A landscape with many valleys, sampled at points; each row gives a point and its height.
From any point a ball rolls to the lowest of the 2 points nearest to it. It stops when none of these is lower. Distance is the straight distance between rows; heights are no part of it.
z_567: [  9   1   1  13  15   8 -13  -3   6   8   5  -1  -8  -1  11  -9  -6 -15
   0 -17  13 -21  23  19  18  32   0 -38  13  14   0  -6 -10 -15  -9  15
  -3 -10 -29  -5 -10 -12  -3  -9 -16  13  19 -14   6 -15   4   0   5]  (h 508)
z_452: [-14   7  12   3  10  -2  -8  21   5  -8   6   2   4  -2  -6  -2  -9  -3
   4   1 -22 -11  -9  10  15   8  -9 -20  22 -28   4 -16   4  16   7  39
 -12 -33   2   4 -14   9  -2 -37  -9  -8   6 -15  17   5 -11   9 -11]  (h 430)
z_467: [-35 -13  20   2  -4   7   6   2  -5   6  -1   5  11  -7  19  -5  28 -11
   0  13  -3 -10 -18   0   0 -36  11   7  -5 -20 -13  -2  22  14  -7  -9
  19  11  29  10  20  11 -10  13   9  -4  -8  32   2   8  -9   8  13]  (h 390)
z_263: [-15   3  -3   5  -6  37   3 -10  -9 -15   9 -17   0  14  34  -9  11 -24
  -7  17  23  -2  -5  -4  -7  -8   6  -8  -5  -5 -22   1  11  11  -7 -14
  11  21   3  -1  29  -6 -11  19 -11   3   9  13  -7  21  -7  18  21]  (h 342)
z_889: [ 15   9  -7 -10  -7  25  -1 -25  -5  -4   6 -20   7   3  12 -17   0  -9
   1   2  28   8   4  -4 -11  11  15   6 -19   7  -1  -1   4   1 -30  -1
  23  18   2 -28  19 -20  19  29  -4   1  -7   8  -2  -5  -4  -9  -9]  (h 405)
z_543: [-26   1  30   5  29 -13  -8   3  -7  19 -20   2  30 -16   0   7  22 -18
  -4  -3   0  -8  12  13  29 -34   7  -7   3 -28 -11 -24 -11   6  -8  -4
  13   3  11  14  -2  12 -15  11  15 -17  10   9  18  -7  -8   0   0]  (h 191)
z_124: [  7   6   4  -5  -6 -16  11 -26  11  18 -22  -5  11   2  -5  12  -4  16
  -1   6  -6  20   1 -10 -10 -10  -1  39 -19  12  16   6   0   3   6 -36
   7  11  14  -1  -4   2   3  -1  18  -9 -28  18   3   6   1   0   7]  (h 149)
z_365: [ 23  -6 -13  19  14  15 -12  33  -2  -3  18  -6 -10  -7  18 -20  -2 -17
   4   5   9  -5   0  10   5  15  10 -31  14   3  -5  -4  -8 -12  -7  38
  -3  10 -21   5  -2   7   9 -10 -13   0  36 -18  -9   3  -5  33  -4]  (h 345)
z_892: [ 12  -2   2  -6 -15   8   4  21  27  11  11  23 -26  16 -10 -28   2 -27
  14  18 -10  -5 -18   7 -15 -11 -16 -25   6  -2  17   6   4  -9   0   8
  10  -2 -22  -5 -22   2   8 -19 -29  -6  29  -6   8   2  -7  -3   2]  (h 227)
z_631: [-16   4  -2   2   3   0   2  23   2  -3   5   6   1  -1  -5  -2   1   1
   5   3 -19  -9  -4   6   5 -19  -1 -15  13 -13  -1   0   2   8  11  20
 -13 -17   9  24  -6  10  -9 -20   0  -4   3  -6   7   4  -5  10  -2]  (h 408)
z_897: [ 33  16 -20 -17  -3  14   2 -19   1 -10  14 -26 -10   7   0 -18 -12  -3
   1   6  22  11   4  -9 -13  28   8   7 -19  22   5  12   6  -6 -12  -4
   5   8  -7 -33  14 -18  25  17 -13  -2  -1 -14 -15 -11   0  -9 -15]  (h 440)
z_954: [-10 -13  23 -18  -6  10   3  16  -5   7  11  23 -26  -8  -2 -18  -1 -15
   2 -12 -11  -6 -19  27   5  14  -6 -36  27 -12   4 -10  18  -6 -37  50
   8 -30  -5 -16 -19   5   3 -14 -19   2   5  -6  -5 -13  15  -8 -28]  (h 501)
z_363: [  1   4   0 -15  -7  24   5  -1  24  13   6  17 -23  15  -5 -17  -1 -17
   3  14  -2  -5 -12  -2 -20  -1 -23 -19   3  -8  15   9   9   0  -2  -9
  11  -1 -18 -14  -6   0  10  -2 -24   2   7   1   7   1  -1 -12   5]  (h 265)
z_254: [ -7 -19  14   8   8  -1   7  40 -12  27   8  13   1 -14  20 -32   5 -17
  16  -8 -14   4  -7  27  14 -31   5 -26  14 -21  -6 -10   2   3 -15  49
  10   0   0  11 -12   6   3  -2   7   2  14  -9  -6 -10  -6  24 -11]  (h 564)
z_620: [  6 -10  -9  -3  -6  -1  -3 -11 -17 -23   9  -8   6  -8   9  -4  12   7
  -1 -24  11  -9   2   7   5  36  15  -3  -1  12 -15  -6   6  -5  -6  16
  -6  -2  -1 -12  12  -8  18  18  -1  25  -3  -7 -16  -5  10 -16 -16]  (h 226)
z_274: [-10   9   7 -19 -11  -9  -5 -25  -4 -21  -5   5  -2  10 -14  13  -2   9
  -6   0  11 -21   2  -9   5  22 -11  -5   7   4  -1  -7   1  12  22 -16
  -1 -24   3   7   6 -10  -5  -2  -7  21 -17   7   3   7   6  -7   1]  (h 488)
z_731: [ 14   0 -13   9   0  -1  10   4   1   4   1  -5  14   1   6   3  -9   8
   7   0   1   6   6 -10  -5   6   6   6 -10  15   9  13  -1  -3   8  -2
  -3  13  -7   2   6 -10   5   2   1   7   4  -4   0  -3  -1   4  -2]  (h 445)
z_183: [ -6   3  -4  -8  -9  32   5  -7  24  14   6   8 -16  20  -1  -9   6 -26
   8  19  14  -2  -4  -3 -24 -23  -6 -13  -2 -10   2  13   1   6  -5 -21
   9   7 -27   0   8  -2  -2   1 -16   3   4  10   7   7   3  -3  24]  (h 296)
z_360: [ 27  -4  -1  -3  -7 -13  -4 -12  16   3 -11   2   3  17   0  12 -19   3
  11  27   5  28   3 -17  -5 -25  -3  26  -4  -7  -9  -2 -15   7  27 -36
  -5   3  18   9 -15   7   0 -13 -12 -19  14  21 -15  41 -14  27  15]  (h 247)
z_106: [ 24 -20 -21  20   7 -24  -3  21  -6   6  15  12  -1 -22 -13  10 -13  33
  -3  -9 -35  18  -4  -2   3  18   7  32  15  23   9  13 -21 -11  24   7
 -27  -7  10 -17 -13  10   5 -21  -7 -24  12 -11 -13 -19  -6  -2  -8]  (h 499)
z_521: [-13   8  -4 -11  -4  -2  11 -20   5  -1  -8  -8 -18   7 -18  18  -1  12
  -4  -1  -6   8  -4  -9 -17 -22  -6  26  -5   0  -4   4  11   6   3 -20
  -5   1   6   7   8  13 -14  14  21  10 -27   8   0   5  19 -21   5]  (h 140)
z_918: [ 16  -2 -16   4   3 -19   4  11 -10  12   3   4  -4 -12 -20   6   4  20
  -2 -17 -16   5   5  -6   5  12  12  19   9  18  22  19 -18 -22  -5   7
 -11   0 -10 -17 -11  -1   9   0   7 -10   3 -17  -9 -26   2 -29 -11]  (h 544)
z_905: [-46   4  35  -4   8  -7 -12 -12  -2   9 -19   6  18  -9   3  16  21 -19
 -19   9   6 -14   3   6  17 -28   9  -9  -2 -27  -8 -12   7  17  -8  -7
  19  -7  16  16   9  14 -21   2  10 -16  -8  27  24   9  -3   7  15]  (h 231)
z_974: [-31   8  13  -7  11 -11  -8   6  -7  -4 -11   5  -1  -8 -30  15  15  -5
  -6 -10  -5  -8  -4  15  15 -19   7   4  19 -15 -10  -8   5  -2  -6  24
  -8 -16  -1  12  -6  19 -11  11  14  -4  -1   1   8  -5  11 -23 -10]  (h 527)
z_453: [-28   8   8 -23 -11  -7   0 -32  -4  -5  -9   0 -11  -2 -27  24   4   7
 -11   2   1  -6  -2   0  -4 -11  -1  14   0  -6 -14  -3   1   6   3 -22
  -3  -9   8  22   5   9 -19  10  16  13 -20  26   0  17  17 -25   0]  (h 206)
z_327: [  8  -3  -1   1   8 -16  -1  20  -6  -8   3   9   0   1 -21  19  -6  19
  -4 -11 -22 -10   8 -11   2  30 -20   9  16  10  23   3  -3  -7  10  15
 -10 -16   5 -18  -5  -3   0 -20  -8 -16  -3 -15  -3 -13   5  -8  -3]  (h 449)
z_158: [  4  -6  17   9  13 -31 -10  14  -6  19 -13   3  37 -12  -7  11  12  -7
   9  -7   0   1  18   6  28 -17  17  10  -1 -11  -7 -19 -23  -4  -5   1
  11   0   7   5 -10   0   1   9   6 -23  13   3  10  -9 -12  -1   0]  (h 134)
z_188: [ 12   6  -5   0   7  12  -7  -3   2   1   2   3 -14   2 -12  -9   7 -10
  -1 -11  10 -13  10  14  10  33   0 -16   0  16   8   5   0 -21 -23   9
   4  -6 -25 -17  -5  -7   7   7 -11  13   8 -10   0 -13  10 -24  -9]  (h 497)
z_929: [ 11  -5 -14  18   9  -2   1  29   3   7  -8   5  18   3  11  13   3 -10
  10  18   9  11   4 -13  -1 -29  -4 -10  -8 -16  -3 -14 -22 -12  17 -11
 -15  28 -27  32  -4   1  -8 -14  13  -4  28 -11  -7  12 -11  30  23]  (h 203)
z_5: [ 14  -6 -12  22  16 -12  12  32  -7   7  -5 -10  30  -9  16   3   1  -4
  10   6   9   5  15  -2   8 -22  10  -5 -11  -6  -8  -6 -17 -13  15  -7
 -10  26 -10  20   3   4  -5   6   9   3  30  -5  -9  -3 -19  21  13]  (h 236)
z_538: [  1  -5   3  -1  10 -20 -11  -3 -16  -6  -1  -1  22  -9 -15  16  14  19
  -4  -4  -1  -5  -2 -15   8  14   5  29   2  10  10   4   5  -2 -12   2
  13  -2  18 -30   8  -3  15  10   2 -20 -16  -6  -4 -10   0  -7  -1]  (h 583)
z_374: [-20   4   6  -3   3   3   5 -14 -19 -16   4 -25  23  -8  10  18   1  17
 -24  -9  12 -11   2 -14  -2  15   5  19 -11   9  -5  -4  19   5 -24  -5
   6  19  11 -19  21 -10   3  15  24  -3 -28  -9   7 -10  16  -8   5]  (h 612)
z_421: [ 22 -16 -18  10   5 -27  -2  24 -27   0  23  -3  -8 -26 -12   4   5  25
  -5 -19 -30  10  -2  -1  -1  30  17  25  14  19  17  11 -18 -10  -5  20
 -16  -7   1 -29 -12   4  16  -5  -3 -21   3 -18 -23 -27   3  -8 -13]  (h 522)
z_176: [  6  17  -8   1 -12  22   0 -22   4 -10  -7 -13   2  11  17  -2  -2 -22
   6   9  28   1  10  -6  -6   0  10 -12 -13   7 -17  -1 -11  -2   5 -25
   0  12 -15   7  20 -18   2  19 -13  22  10  12   4   6  -3  -4  10]  (h 367)
z_293: [-32  -3  12  -2 -16  17  -2 -29  -7  -4  -5 -19  -6   4  18   2  17 -14
 -14  12  14   0  -5   5  -6 -11  20   2 -13 -16 -27   2  10  14  -7 -27
   5   3  14  13  29   7 -19  21   5  18  -8  33   7  18  -4  -9  11]  (h 350)
z_985: [-27  -2  -5  -7 -11  39   4  -7   9   0   6   3 -14  19  25 -14   7 -30
   1  19  11  -1 -12   0 -17 -20   2 -11   4 -18 -13  14  11  20  -1 -18
   8  14  -7   9  18   1  -7  12 -12  10   5  15  -1  12  -6  10  27]  (h 321)
z_13: [-16   2  12 -12 -10   6 -12 -21   6  -2  -4   9  -8   9  -7   4   3 -10
  -6  14   8 -10  -1   0   9  -2  -3  -8   7 -15 -12  -2  -3  11  13 -17
  -6 -20   3  24   5  -1 -13   2 -12  13   1  15   8  16  -5  -6   8]  (h 486)
z_98: [ 20 -10  -1  -4  -2  11  -3  22   0  20  11  14 -18  -1   3 -22   0  -7
  11  -3  -2   1  -5  12  -7   0  -6 -23   8   4  12   8   0 -16 -28  34
  10   6  -8  -9  -3  -6  16   7  -9  -1   9  -8  -4  -8   9   6 -17]  (h 528)
z_190: [ 27   4 -18  -6 -17  -2  10 -23  23  11 -11   7  -9  11 -10  -8 -15  12
  16 -10 -10  34 -13  -8 -17 -14 -10  31 -17  17   6  18   3  -1   3 -24
  -9   8  -2 -18 -11   5  23  -7   2   4 -15   6  -8  -6  -8 -14 -15]  (h 277)
z_47: [ 14  -4  -1 -10 -14 -19   7 -31   7  20 -28  -3   3  16  -6  13 -10   9
  -3  22   3  29   4 -20 -11 -32  -6  33 -13   5  11  -4 -15   8  10 -51
  16  11  12   7 -11   0  -9 -16   8 -16 -20  31  -2  27  -8  18  15]  (h 208)
z_690: [ 30 -13  -9  -8 -10 -13   1 -26  11  16 -26  14  -2  20  -5  15 -29   6
   2  14   1  51   2 -19  -5 -26  -4  41  -8  15  10  -5 -17  -3  18 -52
  -1   6  13   3 -22   7  -9 -25  -1 -26  -5  25 -10  26 -10  14  10]  (h 244)
z_396: [ 14  -2 -17  22   6   5 -12  34   8 -19  23  -3 -26   3 -10  -4 -10   9
   0   4 -24  -7  -4  12 -11   7  -7 -16  13  -4  -5  14  -5   0  30  32
 -22 -15  -6  24 -11  25 -17 -26  11   5  10 -27   2  10  -9  16  -7]  (h 323)
z_229: [ 12   4  -3   4   8   7 -15  18  15  -9  15   8 -17   3  -7 -13  -4  -7
  -6   7 -13 -16   0  12   4  28 -11 -25  20   3  12   5  -3  -6  10  24
  -4 -20 -17   6 -15   3  -2 -23 -17   1  19 -19   3  -3  -2   7  -5]  (h 234)
z_923: [-13   2  11   7   4 -19  11   2 -13   5   1 -20  31 -15   8  20  -4  23
  -5 -21  -4  -7  16 -16  -2  12  -3   7  -7  15  16  -3   0   5  10 -13
   9  12  17  -3  -1 -16   0   2  14  -6 -16   2  11 -16   7   5   4]  (h 313)
z_810: [ -7  11   8   5  -7 -13  12 -14 -11   3  -4 -37  39 -14  13  11  -8  26
  -2  -6   3  10   1 -18  -7   7   5  21 -28  18  11  -2  10   8  -2 -32
  11  16  18 -12  12 -11   3   3  25   0 -32   6   8 -11  -7   1  13]  (h 273)
z_584: [  8  12  -8 -18  -5 -14   5 -26  -7  -9  -8   1   2   4 -11  16 -12  17
  -8 -12   4  -7  16 -14   3  36 -17  -3  -8  17  17  -2  -3   2  19 -18
   1 -16 -16  -3   5 -15  -4  -9   4  12 -24 -10   6  -3   9 -16   3]  (h 467)
z_646: [ -5   8 -11   4  -8  15  -3 -23  -3 -23   0  -9   6   4  26  -7  -2  -1
  -5  -2  22 -11   5   2   5  26  11 -13  -9  12 -22  -6   1   3   7 -19
  -1   0  -4   5  16 -18  -3  13 -14  34   3   7   0   0  -3  -2   1]  (h 336)
z_438: [-27  -6   8   0 -11  12   2 -15  -7  -3   1   4   7  -4  15  -7  29 -18
  -4   2  11  -4 -13  12   5 -16  12  -4  -5 -15 -22   5   7   6  -6 -10
   5   0  25   6  19   5  -6  30  -1  12  -3  27  -3   4  -4 -14  -2]  (h 372)
z_944: [  5   6   7   0  -5  17 -12  15  19 -11  25  11 -32  12 -10 -23   1 -23
   9  29  -5 -11 -17  14  -4  14 -11 -35  17  -8  14  -2   5  -5   4  14
  -2 -18 -19   3 -21  15   4 -33 -32  -5  33 -18   4   6 -12  -5  -3]  (h 177)
z_147: [  9 -20   6 -17 -13  10   1  24   0  22  20  25 -34 -10   0 -31  -4 -15
  10  -3 -17   0 -23  25 -11   0  -9 -39  13  -3   4  -1  13  -9 -31  54
  12  -6  -9  -1 -15   2  11  -3 -14   2  12   1  -7  -3  15   9 -25]  (h 515)
z_839: [-34   8   9 -12  20   0 -19   0 -14 -24   4   4  -7  -8 -24  29   5   6
 -31   7   8 -17   4   5  10  -2  -7   4  19 -21  -4  -7  10  11  -2  16
 -10 -17   2  16  12  14 -32  -4  22  -2  -4  -4   3  15  20  -3  12]  (h 498)
z_662: [  2  -3   3  -1  -5  29  -9 -14  -8  -3   5  -6  14   3  34 -26   8 -17
  -2   5  39  -6   3   3   4   7  14 -10 -16  -4 -15  -7   1   4 -34  -1
  33  20   8 -25  25 -16   5  27 -14  -5   6  14  -5   6  -5  13   3]  (h 373)
z_678: [-10  -2  -4   4  -3  32   4   9 -11 -13  20  -6  -9   5  38 -15  -3 -13
  -3   5  18  -6  -5  -3   0   3  -1 -23   4   2  -9  -6  18  10 -11  23
   9  19   5  -6  27 -12  -4  14 -22  -5  17  -1 -20  15  -7  30   7]  (h 366)
z_578: [ -6   6  20 -31 -23 -23  -5 -40   2   5 -20   6 -12   5 -23  21   9   2
   3   4  -2  -1  -5 -11  -5 -20   4  21   0  -3 -17   1 -13  12   9 -23
   5 -11  15  19  -4   6  -8   7   1   5 -26  31   8  22  -2 -27  -1]  (h 256)
z_558: [-21  12   8 -10  -8  13  -1 -36   2  -4 -13 -22  -3  15   4  13  10 -10
 -19  22  11   4   6  -7  -9  -4   7   7 -13   0  -9   6   3  13  -8 -34
  18   8  -2   4  26  -2  -8  14   2   6 -17  26  17  11  11 -13  19]  (h 322)
z_125: [  0   2  -1  -4   4 -27  -3   9   5  -5  -3   9  -6   5 -20  22 -22  23
  -6  -2 -22   2   3 -15  -3   6 -22  13  11   0  19   2 -12   5  23   0
 -12 -18   9  12 -10  -5 -16 -28   3 -21 -16 -11   6  12   4   6   2]  (h 417)
z_745: [ 22 -10 -19   6 -10  10  19   1   7   4  -1  -1 -11   2   7 -19  -4   7
  12  -7  -5  14  -6  -6 -11 -10   4   6  -7  12  -5  18   8  -3  -5   9
  -7  18   7 -12  -1  -1  18  15  -2  14  -9  -9 -20  -3   0   1 -15]  (h 416)
z_493: [-22   7  10  -6  17 -10 -14  13 -11 -30   4  10  -5  -5 -27  13  -1   7
 -11  -7 -19 -19  -3  14  14  23  -7 -11  27 -18  -1 -21   5  16   8  28
 -23 -38  -6   2 -20   8 -15 -32  -1   1  -7 -13  14  -3   8  -5  -8]  (h 456)
z_639: [-16   0  -7   5   3  -5  22   8 -11 -13   8 -18  10  -4   0  18 -20  33
 -10 -14 -20  -5   6 -16 -15  15 -16  16  -8   9  16   7  14   7   5  -4
  -8   9   7  -6   5  -7  -7  -1  28   3 -26 -15   7  -6  15   2   6]  (h 353)
z_669: [-28  -1  27  -3  10  -8 -13 -14  -3   2 -12  -3  26   4   7  26   7  -6
 -15   4  10 -16  19  -4  17  -1   1  -6  -1  -8   4 -16  -5  16  -3 -17
  19  -5   6  15  10 -10 -16  -4   3  -8  -7  19  22  11   0  25  24]  (h 262)
z_304: [ 29   2 -14   5  -9  -4  18 -16  12   5  -4  -5   8  -6  20 -13 -18  29
  15 -15  -9  39 -13  -5 -23  -6   0  36 -19  20  -2  16  10  -9  10 -23
 -12  11  11 -18 -13   6  24  -1  16  10 -18  -3 -14 -14 -10  -8 -22]  (h 338)
z_928: [  9   4 -15  -1 -16   0  12 -10  19   3  -5  11   0  13   5 -11 -18  -4
  11  -7   0  -1  17 -12  -5  16  -9 -24  -3   9  10   3 -13   3  26 -22
  -3  -2 -26  15  -7 -11   0 -13 -14  20   0   3   1  -1   4  12   6]  (h 419)
z_863: [ -2   2  -4   0   7  -7  -6  23  16   8  -2  12 -12   0 -23   6   2   4
   5   0 -15   3  -1   6   0 -14  -7  -2  11  -3  12   7   2  -5   9  19
 -10  -5 -13  22 -12   2  -5 -10  15 -12  15 -16  10  -4   4  -8  -8]  (h 385)
z_131: [-12 -15  17   0  -1   1  14  12   7  10  -2  18  16   0  13 -15  14 -11
  19  14   1  -5 -13   1   0 -43   0  -3  -2 -23  -2  -4   5  11  -8   4
  18  14  13   3   2   6   5  17   0  -5   4  13  -3   5  -9  19  13]  (h 406)
z_895: [ 19  14  -4 -13 -14 -16   7 -15  11  13 -17   5  -9   2 -18   1   4  14
  17 -15 -10  28  -8   3 -17  -3  -2  37 -14  12   7   9  -2  -9  -3 -16
 -10   7  -2 -21 -10   0  12   9  10   4 -25   1  -2 -15  -2 -45 -21]  (h 185)
z_530: [ 23  -5 -14   7 -12 -14  21   0  -4  16   2  -7   9 -12  18 -24  -3  22
  14 -19  -9  24 -14  -2 -16  -9   8  14 -20  19  -3  14  13  -7  -7   4
  -8  21  18 -10  -2  -1  25  18  24  12 -24  -4 -14 -11   0  -5 -24]  (h 383)
z_72: [ -5   1  -2  17   2   1  13   3  -9  -3   0 -19  23   4  27   8  -7   7
  -2   1   5  -1   9 -13   1  -4  -2  -2 -16   3  -4  -4   6   1  13 -16
   0  19   4  12  16 -13  -2  12   4   9   0   3   1   4  -4  18  16]  (h 464)
z_847: [ 30   7 -12 -14  -3   3  -9 -18  -7  -9  -3  -4 -13  13 -18  -8   5   1
   1  -7  18  -6   5   1  -4  42  -2  -1  -8  19   9   4   0 -23 -11  -3
   3  -9 -18 -34   6 -10  23  13 -19   8  -1 -13 -10 -16   9 -33 -15]  (h 472)
z_822: [ 12   3  -8  17   9   7 -19  34   9 -15  29  -5 -14   9   0  -5 -10  -1
   5  17 -14  -8  -2  10  -9  17 -15 -29   9 -12   7  -3  -2   8  20  33
 -15 -21  -9   9 -10   8  -9 -40 -17 -17  21 -28   8   9  -9  25  -8]  (h 281)
z_656: [-12  -2  10   2   1  -4   4  11  -4  11  -9   8   0  -8  -8  -8  20  -9
  11 -21  -5   1  -2  25  21 -29  17  -2   6 -13 -17  -7  -6 -10  -7  21
   0   1  12  16  -6  16  -3  27  19   6   5   0   7 -14   5 -20 -20]  (h 542)
z_595: [-16   4   1  -3   4   8  -7  -3   6  -6  -4   2  -3   7  -2   9   2  -7
  -6   7   4 -15   5  -4   4  -3   3   0   0  -3 -12   2   0  -1  -4  -3
   1  -2   0  13  16  -1  -9  15   3   9   3   1   8   5   8  -4   7]  (h 471)
z_890: [-15  -5  -5  -2   7 -20  13  11  -9  -7   4  -9  -1  -5 -21  34 -15  42
 -15  -4 -22   3   6 -16  -7   2 -21  25   5   9  12   6   0  -5  15  -8
 -14  -2  18   8  -8   3 -16 -13  23 -10 -23 -12  -6   1  12  10   5]  (h 388)
z_958: [ 13  -3   1  13   6 -35  -7  17  -1  -4   2   7   5 -11 -13  11  -5  14
   7  -7 -31   1   4   0  13  18   1  18  12   9  15  -1 -18  -5  19  11
 -17 -15   7  -3 -12   1  12 -21 -12 -19   9  -9  -5 -14  -4   3  -9]  (h 474)
z_816: [ 19  -9 -15  24   4   5  16  26 -10   4   8  -8  15  -4  30 -12  -4  -4
  12   0   6   6   0  -7  -6 -20   7   2 -14  10 -11  -2   1  -9   5   6
  -4  37   5  -2   3   2   6  20   4   3  23  -9 -28   3  -7  35   6]  (h 274)
z_835: [ -3  -6  24  -8  12  -1 -11  15  -4  -5   7  14 -21  -7 -20 -16   0 -12
 -13  -9 -12 -20  -6  31  15  31  -9 -27  21  -4  13 -15  15  -9 -29  42
   4 -38 -14 -32 -30   9   0 -31 -17  -2   9 -19   1 -11  10 -14 -14]  (h 481)
z_788: [ 19  -2 -21  23  10  13  -2  27  -7 -10  15 -13   7  -2  22 -16 -13   7
   3   0  -2  -6   9 -10   0   6   2 -14   0   9  -5   5  -7 -10  10  17
  -7  15   0  10   8  -1   3  -1  -2  -7  26 -14 -15   7  -9  32   8]  (h 310)
z_804: [ 23 -14  -6   2  -1  -7  -6   5  26   2  -6  18  -2  13  -5  -2 -14   4
  15  27  -6  28  -5 -14 -10 -27 -14  18   1  -8  -2  -1 -15  -6  30 -18
 -14   5   5   2 -26   9  -1 -26 -18 -25  27   8 -11  21 -22  25   9]  (h 210)
z_343: [ -2   7  -5  17   7  15 -10   4   7  -8   8   1   7   7  12  -1   1 -16
   0   3  14 -17  11   3  13  16   1 -23   1  -3   1  -5  -5  -5   7   3
  -2  -1 -16  17   0 -10  -5  -4 -10  10  15  -7   4   3   1  15  13]  (h 489)
z_873: [ 22  -4 -11   4   3 -25  -1   3 -13   9   2   4   9 -19  -9  11  -1  21
  -1 -15  -9  16   4 -14   8  22   5  34  -1  22  24  12  -7 -10  -8  -3
   0   6  11 -36   5  -8  14   1   1 -28 -14  -7  -7 -25  -8 -17  -7]  (h 566)
z_342: [ 22  15 -13  -9 -11  14  16 -29  14  -9  -6 -12   2  13  13 -16 -19 -13
  13   5  19   6  13 -12 -14   5   1 -14 -25  13   3   0 -12  -3  20 -31
   0  11 -28  -1  -3 -13  16   4  -9  28  -2   8   3   1  -2  -3   5]  (h 394)
z_850: [  3 -10   2  10   4   2  -5   8 -11  -4   8  -2  -1 -11  10  -9  15  -9
   4 -11   7 -10  -3  16  19  19  16 -15   8   0 -16  -2  -6  -6  -7  31
  -5 -11  12   5   5  -8  11  10  -8   9  15 -10  -8  -9   0   1 -15]  (h 147)
z_41: [ 18  -9  -2   1  -8 -18  16  -4  13  25 -23  20  14   2   1  -2  -5  16
  16   1  -4  30 -13  -8 -12 -29  -7  46 -22  12  13  11   0   3   5 -29
  12  21  13 -16 -10   3  12   0   5 -20 -11  18  -3  -6 -12   3   5]  (h 217)
z_559: [-13  -1  23   4  13   7 -15  14   2  -8   0  -5  -5 -13  -4 -11  -8 -14
  -7 -10 -13  -9  -5  34  24  24   0 -29  35 -17   2 -17  14  13 -17  41
  -7 -38  -7 -10 -25   8  -5 -39 -17   3  13 -19  14  -8  -9   2 -14]  (h 455)
z_423: [-31  16  12 -10   9  -4 -10  -2  -6   4 -13   4  -9  -3 -28  27  15 -10
 -23   9   9  -1   2   3  10 -29   1   3  19 -23 -10  -4   0   3   0   6
  -5 -13   2  33   8  24 -28   2  24  -7  -1   5  16   8  13 -16   8]  (h 512)
z_221: [ 13  -8   9  17  10 -21  -7   9  -8   9 -11   0  23 -20  10  -6  13  -6
  12 -10   4  -7  10  10  25  -5  22  -7  -3  -1 -17  -9 -22 -11  -9  17
   4  -1  11   3  -3  -9  16  19  -8  -4  23   2  -1  -9 -15   0 -13]  (h 43)
z_344: [-39   6  15 -10  11   7 -24  -9 -11 -23   1  14  -8  -5 -17  23   4  -1
 -19   2   6 -20   1  15  14  16  -7 -10  22 -20  -9 -14   6  14   0  17
 -17 -32  -7  11  -4   4 -20  -8   2   6  -5   0  14   1  13 -13   3]  (h 480)
z_121: [ 14  17 -17  -5  -1   7   4 -21   8   1  -2   1 -10  13  -5   0 -16  -4
  -4  -2   8  -6  18  -8   0  31 -12 -15  -8  16  17   6  -8  -4  16 -17
   4  -4 -32  -5   2 -15   2 -12 -14   9  -2  -8  13 -13   8 -10  -1]  (h 442)
z_519: [-16  -8  10  -4  13   4  -8  -4 -17 -14  -1   2   8  -8  -3  10  14   7
 -17 -15   8 -16  -2  -3  10  19   5   7   5  -2  -2  -5  14   3 -29  13
  12  -7  18 -13  15  -9   5  11  12  -4 -16  -2  -1  -9  18 -12  -1]  (h 598)
z_813: [-15 -10  17   2   6   2  12  18  -6  22  -1  16   2 -16  12 -30  22 -20
  12 -16   3   2  -7  32  16 -39  12 -19   4 -21 -12 -11   1   2 -18  30
  18  10  12  12  -7  15  -8  17  11   6   6   8  -2 -10   0   2 -13]  (h 554)
z_614: [ -2   7  -5  10  -2   3  12 -16  -1  -2  -4 -22   9   3   7   9 -19  26
  -7   2  -8  12  -4 -20 -16  -6 -10  31 -17  13   9   5  17   7   6 -32
   3   9  19  -8   9  -5   3  -6  22 -10 -28   8  -2   4  -4  12   9]  (h 219)
z_808: [ -4   3 -14  -4 -12  13  -1 -22 -14 -39   6 -15  -3   6  10   2   1  11
 -10  -8  14 -18   0  -1   0  43   7  -2  -4   6 -16  -7  20   4  -3  -6
  -8   1  -4 -21  17 -18   0  11  -3  21 -13  -1 -15   1  12  -9   1]  (h 287)
z_290: [  0   0 -11  14  12  12 -10  33   8  -3  20  -3 -29   1 -15   1   4   2
  -5   3 -16  -2  -6   8 -10 -11  -9 -13   9 -11   5  14   2 -15   7  27
 -19  -1 -12  24  -1  20 -18 -14  18   1  12 -34   9  -1   4   3  -1]  (h 355)
z_910: [ 16   4 -11  16  -7   1  13  -9 -14  -7   2 -36  16  -7  19  -6 -16  15
   0   0  10  10  -3 -15  -4  -2  15  18 -25  21 -21   2  11  -7  10 -23
 -14  27   9   3  16  -7   9  16  13  19  -1   3  -5   3 -14   6   1]  (h 483)
z_51: [ 13  -4   2 -10   0  -3   4  15  -2  33   0  15 -18  -5 -15 -17   2  -6
   6 -19   2   5   7  18  -6  -2   2  -6  -2  12  27   8  -1 -12 -36  31
  14   7 -19 -21  -8  -3  14  20   1   5  -4 -12   2 -26  22 -19 -19]  (h 543)
z_717: [ 15  -8 -10   7  -1   2  -1  15  23   0  -4   8  -1  11   0   7   2 -12
  14  18   0   7  -8 -10  -8 -38 -11  -6   5 -20 -16  -4 -18  -3  25 -17
 -16   8 -15  22 -10  14   0 -13  -6  -3  27  -1  -9  32 -16  25  19]  (h 160)
z_213: [-20   6  11  -3  -1  11  -5 -22   4   6 -14  -1  12  13  10  10   5 -16
  -9  19  21 -18  15 -13   8   3   2 -12  -8 -13   2  -5  -2  20  -4 -28
  25   0  -6   3   8 -13   1   6  -8   0  -9  19  18  10   6  10  28]  (h 289)
z_271: [-12  13  10 -18 -13 -11   9 -22   9   7 -18   0  -7   1 -17   2  10   6
   5  -9  -6  10  -9  -7 -19 -19  -4  32 -15   1  -3  13   7   5 -10 -24
   8   3  12  -9   2  12   5  24  20   3 -34  11  -1  -8   7 -31 -11]  (h 12)

Two balls start at each pair of points below. Name the first point that both come to, or write -.
z_835 and z_847: z_944
z_344 and z_584: -
z_72 and z_213: -

Where does a ball stop that starts at each point below?
z_656: z_944
z_873: z_124
z_254: z_944
z_910: z_271
z_274: z_221
z_131: z_221

Call two points neighbours if one is among the 2 nearest of the other. Go from one point of each pair to the other, from neighbour to neighbour, staying as low as possible. Name the highest point that can't be avoided.
z_717 and z_124: z_360
z_595 and z_221: z_274
z_717 and z_271: z_190
